Each row is a point on a tangle of strands that fork and nearly touch. The rows are in no order.
Points whose rows are less than 67.4 apart are linked; no others are.
(784): [-46   1  24 -21 -12  -1 -13  11 -23 -11  11  37  21  -2   9  -5   2  17
 -18 -14 -10 -10   7   2]
(640): [-11   2   7   3 -12  -5 -30 -20 -21   2  16 -16  -7 -16  14  -7   8 -19
  11  11  25 -43  -2 -11]
(26): [  6   3 -27  -3   4  21 -51  14 -17 -22  20  17 -15   1  -5   9  26 -48
  20   6  12 -17   3  -3]
(361): [  3 -36  -2 -13  -9   7  -8  11  -1  15   3  24  -9  -8   8 -18  32 -11
 -13   4  14  10  -1  23]
(246): [  5  12  12  22 -10  -5 -20 -37   2  23  11 -29 -10 -18  10  -4 -10 -22
  27  13   4 -27   3  -9]
(814): [ 18 -11  -8 -12   1   6 -31  18  14   8 -15  -7 -11  -2 -11   5  -3 -31
   9  -1   1  30  13  13]
(177): [-21  52 -17  16  -8   4 -39 -32 -23 -25  24  11   0  -2 -12  28  -2 -23
   7   0  24 -20 -15  -8]
(191): [ 33 -39 -27 -10 -18   1  -6  26  -5   5   3  30 -21  11   1   3  34 -25
 -11  10  11  18 -16  23]
(595): [ 34 -23 -11  -4   0  12  15  12   8  13  -7 -13  -1   8  20  -4  30 -21
   7  18   6  26   4  10]
(281): [-11  71 -14  -4  -8  -2  -6 -24 -12  -2  13  -9  10  -2  -3  38 -21 -19
  31   2   9  27  -3   4]
(754): [  4 -17  -5  -8 -16  -4 -22   2 -31 -11  23   8 -10 -22  15   1  42 -24
   8   2  24 -44   0  -6]
(395): [  1 -16 -19  23  13   9  12   0  11  16 -29   4   1  10 -21  16 -41 -17
  -7  16   7  49   7   4]
(527): [ -9  14 -10  -5   7   9 -47  -1   5   0   6  11  -9 -15 -15  23  -9 -41
  16   5   6  36   5  13]
(524): [-15  44   0  -1 -17 -12   7   1   0 -17   1 -21   8  14 -14   7  -6  17
  -9   1  23  16 -19 -11]
(262): [ -7 -13  -6 -36  -8 -15  -8  15 -23   8   9  12   1  -5  16 -17  34 -11
   4   7 -20 -31  15  19]
(584): [  2 -26  32 -16   5 -19  14  19   6 -17  -3   0   9  15   5 -11  -6   6
  -6 -29 -41 -20  10  -9]
(215): [-13  14  -5  14 -10 -13  44   0   9   8 -29  22  14  29 -26   2 -23  38
 -34 -10  18  16 -11  -7]
(742): [-15  41 -22  12 -16   5  -1 -16   1   8   3  20  17   1 -31  36 -12   2
  -8   3  13  45 -15  15]
(519): [  0  38  15  20  -7  -5  -8 -44   9  10   0 -35  -1 -12  22  -9 -25  10
  18   3   5 -30  -1  -8]
(687): [-25  16  15  14  -5 -20  16   4  14 -15  -2 -19   2  15  -9 -11 -13  25
  -8  -1   1  20 -10 -22]
(260): [-22  10   7 -20  -9 -23 -30   4 -10 -11  -3 -10  31  -3 -15   5   4 -11
  -7 -14  -7 -31  -1 -22]
(590): [  6   2   3   3  12  17  16  -5  20  12   5 -30  -3  -4  -6   6 -27  -9
  21  25  -4  16  -5   1]
(729): [-33  -6   4  17  -4 -12  14   8  -6  15 -34  31   4  23 -10 -14 -22  18
 -36  -8  19  17   7  -3]
(772): [ -6  22  -4  27  -2  11  14  -9  15  12  -6  -3  17   7 -27  22 -12  21
   0  -6  -4  29 -14   1]
(826): [  5   3 -18   9  -1  12 -17   2 -24   8  27   0 -14  -4  -7   1   6 -13
  23  22 -15  18  13  22]
(858): [-29  -4 -10  28  -9  -6   6   4   5   9 -13   2  31  13 -30  13  -5   4
 -24   1  -5  31  -5  -5]
(212): [-23 -13   5   0  -3   6  -8  13 -21  -1 -20  28   8  29 -16  -9 -13   3
 -33 -14   6  14  -5  17]
(546): [-10 -14  -5 -21 -10  -1 -34  15  -7 -13   9 -10  20   0  -1  -5  15 -31
 -10   5   5 -11  -4  -2]
(420): [ 24  26  14  -2  14  14   0 -21   7   4   1 -21   2  12 -14 -10 -32  15
   7  -4 -13 -21 -11  -4]
(156): [-25  26  15 -27  -5 -26   0  10  -3 -12  -3  -4  20  -3 -14   6  -5  25
  -7 -16  -8 -29  -2 -21]
(14): [-10 -19  16  12   5   2  19   7 -10 -14  10 -20  -9 -32  19 -10   2  34
   4  -8  -3 -27   4 -12]
(256): [-34  -2  24   1  10 -15  38   2  24 -20  -4 -17   8  10  14 -14 -18  28
 -10   7 -10  -9  -9 -16]
(864): [ -8   1  -6   6 -10  12 -33   7 -18  -5  26  13  -6  18 -20  -9  -3 -25
   1  14  -7  15  -5  23]
(551): [-21  44 -11   3   0  15 -27  -6  -4   2   8   6  10   0 -16  25  -7 -13
  14   9   5  27  -6  13]
(707): [ -6   4   3  32  15   8  34 -19  16   8  -9  -1  -4   4 -22   1 -31  34
 -10   7  -1  17 -11   1]
(502): [-12  -4  20  -4  -6   6 -13  10 -14   4   0   9  13   4 -11 -11  -7   7
 -16 -19  -3  -3  -6  10]
(602): [-36 -27  12  17  -6  -7  30  23 -21  -8   1  -4   3   9   5 -11   1  21
  -5   8  -4   7   9 -10]
(302): [ 40 -19 -10 -11   5  24   9   4  22  19   2 -27   4  -2   4   3   0 -28
  24  21  -6   4  -6   5]
(626): [ 19  32   4  -3   6  14 -10 -15 -21   1  11 -10 -10   4  -6  -4 -38   8
   9   8   0  16   2   4]
(718): [ 65 -25 -19  -1   2 -23  25  24  32  13 -19  11 -20  18  11   8  38   1
  -2 -12  -6  15 -17   4]
(570): [  8  42   7  21  14  10  -5 -35  14  -7   0 -31  -5 -22  20   9 -32  19
  20  -1   6   2   5 -17]
(504): [-11 -40  22  -3  17  -3  28   1  22   0 -18  14  15  -4  14 -13  -7  12
 -24 -12  -9   7   9 -10]
(350): [-52  22   7 -13 -20  -6  -1  -1 -19 -14   7  31  11  -5   2   1   0  39
 -30  -5  14   3  -7   0]
(490): [ -3 -40  18 -10  -3  -4   6   2   9  16  -2  16   5 -16  18 -21  17   3
 -15  -9 -13   8  13   4]
(796): [ -6 -36   8 -46 -15 -17   7  24 -17  -6  -7  25   6   8  18  -7  13 -14
 -16  -9 -35 -13  16  19]
(116): [ 14 -15 -22  -7  -6   2 -42   6 -30  -3  26  24 -19  -6  -9  -1  35 -34
   7   7   9 -38  -5   7]
(828): [ 30 -19 -24  -4  -6  22  -1  28 -16   4  13   9 -18  13   9  10  26 -29
  12  16  17  32   1  14]
(371): [ -1 -24  12  23  31  15  33 -12   2  -3 -13  -2  -2   5   2 -17 -16  25
 -19  -1  -7   7   2   3]
(599): [ 47 -43  -8  -1  18  -6  26  17  34   3 -26  14  -8  17  16  -9  28   5
 -10 -23 -20   7   7   3]
(846): [ 57  -8  -5  -1   0   0   9   0  24  31  -3  -6  -4  -4  21   0  42 -10
  23 -14  -8 -24  -3  -3]
(698): [-31  33  -5  -2 -10   1 -20  -7 -24 -24  14   0   2  -5  -9   2  -5  22
 -15   2  23  -2 -14  -3]
(648): [  4   8 -13   0   9   4 -19 -10  -7  22  13 -14  -3 -22   1 -12   9   5
  22  23 -15   2  19   7]
(856): [ 23 -56  18 -16  13 -17  55   9  19 -19  -7  31   0   3  37   4  15   0
 -14 -15 -33  -5  14 -10]
(147): [  3 -59   6   9  18 -21  47   8   8  -9 -23  28   1  11  21 -14  -7   1
 -30  -9 -15  -1  24 -19]
(384): [ -6  -9  16  -2  30  -1  22  -9  44 -19   6 -16   3   4  -1 -20 -14  22
   1  10 -15 -18 -11 -13]
(567): [-19 -25   3   7  -2   5  11  20 -24  -3  10  -9 -20 -15   9 -15  12  20
   0  17  15   0   5   4]
(481): [ 41  -8  10   7  16   5   3 -10   9   4   2 -21 -27 -19   8  -7   6  -5
  26  -2  13 -30   7 -18]
(588): [ 23   8   1  -3   4   7 -32   6   1  10  -9 -21  -6  -3  -6  11  -9 -39
  33  -9   1  -5   8   4]
(370): [-27  29 -15  10   7  18 -40  -3 -16 -31  24   7 -10  -5  -4   5  14 -32
  15   7  14  -8  -8  -2]
(594): [-12 -39  23 -30   0 -21  25  12  -9 -16 -19  20  15   5  19   8 -12  -7
 -20 -15 -45   1  28  -1]
(393): [-18  64 -18  11 -34   1 -21 -35 -10  -8  25   0   2 -22  -1  30  -6  12
   7   9  38 -13 -21  -3]
(622): [  6 -17  20  -6   9   2   0  19   4  -6  -8 -14   5   9 -10  -7  -5   5
   3 -18  -9 -11   0 -10]
(347): [ 42 -21  10  -1  20  15  19   6  30  14 -10   0 -13   5  13 -18  27   0
  12 -17 -12 -10   7  13]
(501): [-14 -31  -3  20  -5  -7  -5  10  19   5 -28  -5  17  20  -6  -9 -10 -18
 -22  -6 -15  27   4   5]
(535): [  0  46  -7   1  -2   5 -24 -14 -31  -9  13 -23  -5  -6  -3   9 -22  11
  14  15  18 -10  -2  -6]
(95): [-17  31   7   2 -25  -8  40 -18  13 -12   4  -7  21   1  13   2  -2  55
 -26 -15  10   0 -15 -12]
(35): [-35 -10 -17   6   4  16 -25  14 -14 -20  16  40 -15  13 -12 -18  21 -16
  -9   8 -13   1  -1  25]
(163): [ 12   2  13  17  26  10  12 -14  11  -8   4 -32 -21 -25  18 -10 -10  26
  20  -2  -2 -42   6 -12]
(493): [  3  64  -8   9  -2   2  -2 -39   4  -2   2 -32  12 -18  13  32 -26   4
  23   0   7  16  -3 -12]
(149): [ 44  -9 -13 -15 -10  -7 -13   5   5  20   2   0 -16 -19  13   5  48 -21
  15  -5  15  -8   3   1]
(253): [-27  24 -10   0 -19 -17  54  -2   7   0 -13  14  17   0 -12   9  -5  58
 -27  -6   7   7  -5 -12]
(369): [ -8   7  -7 -19   6   3 -20   5 -28  10   5 -10   6 -12  -1 -19  15   8
   6  11 -12 -30  15  11]
(775): [ 37   0  -2  -3   9   2 -23  -5 -11  18  -1  -8 -29 -22   1  12  17 -26
  31  -3  21 -20  15  -4]
(783): [ 13 -26  -9  24  15   9   3   7  31   2 -30 -11   5  23 -13   7 -27 -19
  -3  -4 -12  39   3   5]
(127): [  1  32  18 -12   3 -13  -2 -11   2   2  -5 -13  12   1 -24  -2 -21  27
   0 -16   3 -40 -13 -20]
(489): [ 42 -29  -8 -34 -12 -28  21  24  14  25  -9  19 -16  -3  11  -4  44   3
  -8  -4  -2  -5 -13  14]
(303): [ 26  -9  -1   8  24  24  22 -14  28  13  -2  -6 -13  15   3  -9 -38  -6
  13  26 -11  29   7   5]

A fork is a point with three links, a tip a point with one. Leave the first point through the second and follow the links. Name the first fork or tip that comes.
(864); (826) -> (502)
(26); (116) -> (551)
(502); (622) -> (35)
(303); (590) -> (504)
(570); (519) -> (393)

Follow the links from the first point to the second, and from the first to the third. Name the last point that the two ways share.
(384); (127); (584) -> (698)
(177); (371); (588) -> (551)
(501); (489); (163) -> (775)
(602); (707); (718) -> (775)
(826); (256); (626) -> (698)

A fork is a point with three links. Follow the links from the first point to the second and name the forks in between, in order.
(742); (393) -> (551)
(303); (493) -> (504) (772) (551)
(420); (796) -> (698) (502)
(698); (95) -> (502)

Name the points in between on the shortest way along the links from the first point to the second, in order.
(26); (742) -> (116) (754) (640) (246) (519) (570) (493) (281) (551)
(640); (347) -> (246) (519) (570) (493) (281) (551) (527) (814) (588) (775) (149) (846)
(856); (395) -> (147) (504) (371) (707) (772) (858) (501) (783)
(350); (546) -> (698) (535) (626) (420) (127) (156) (260)
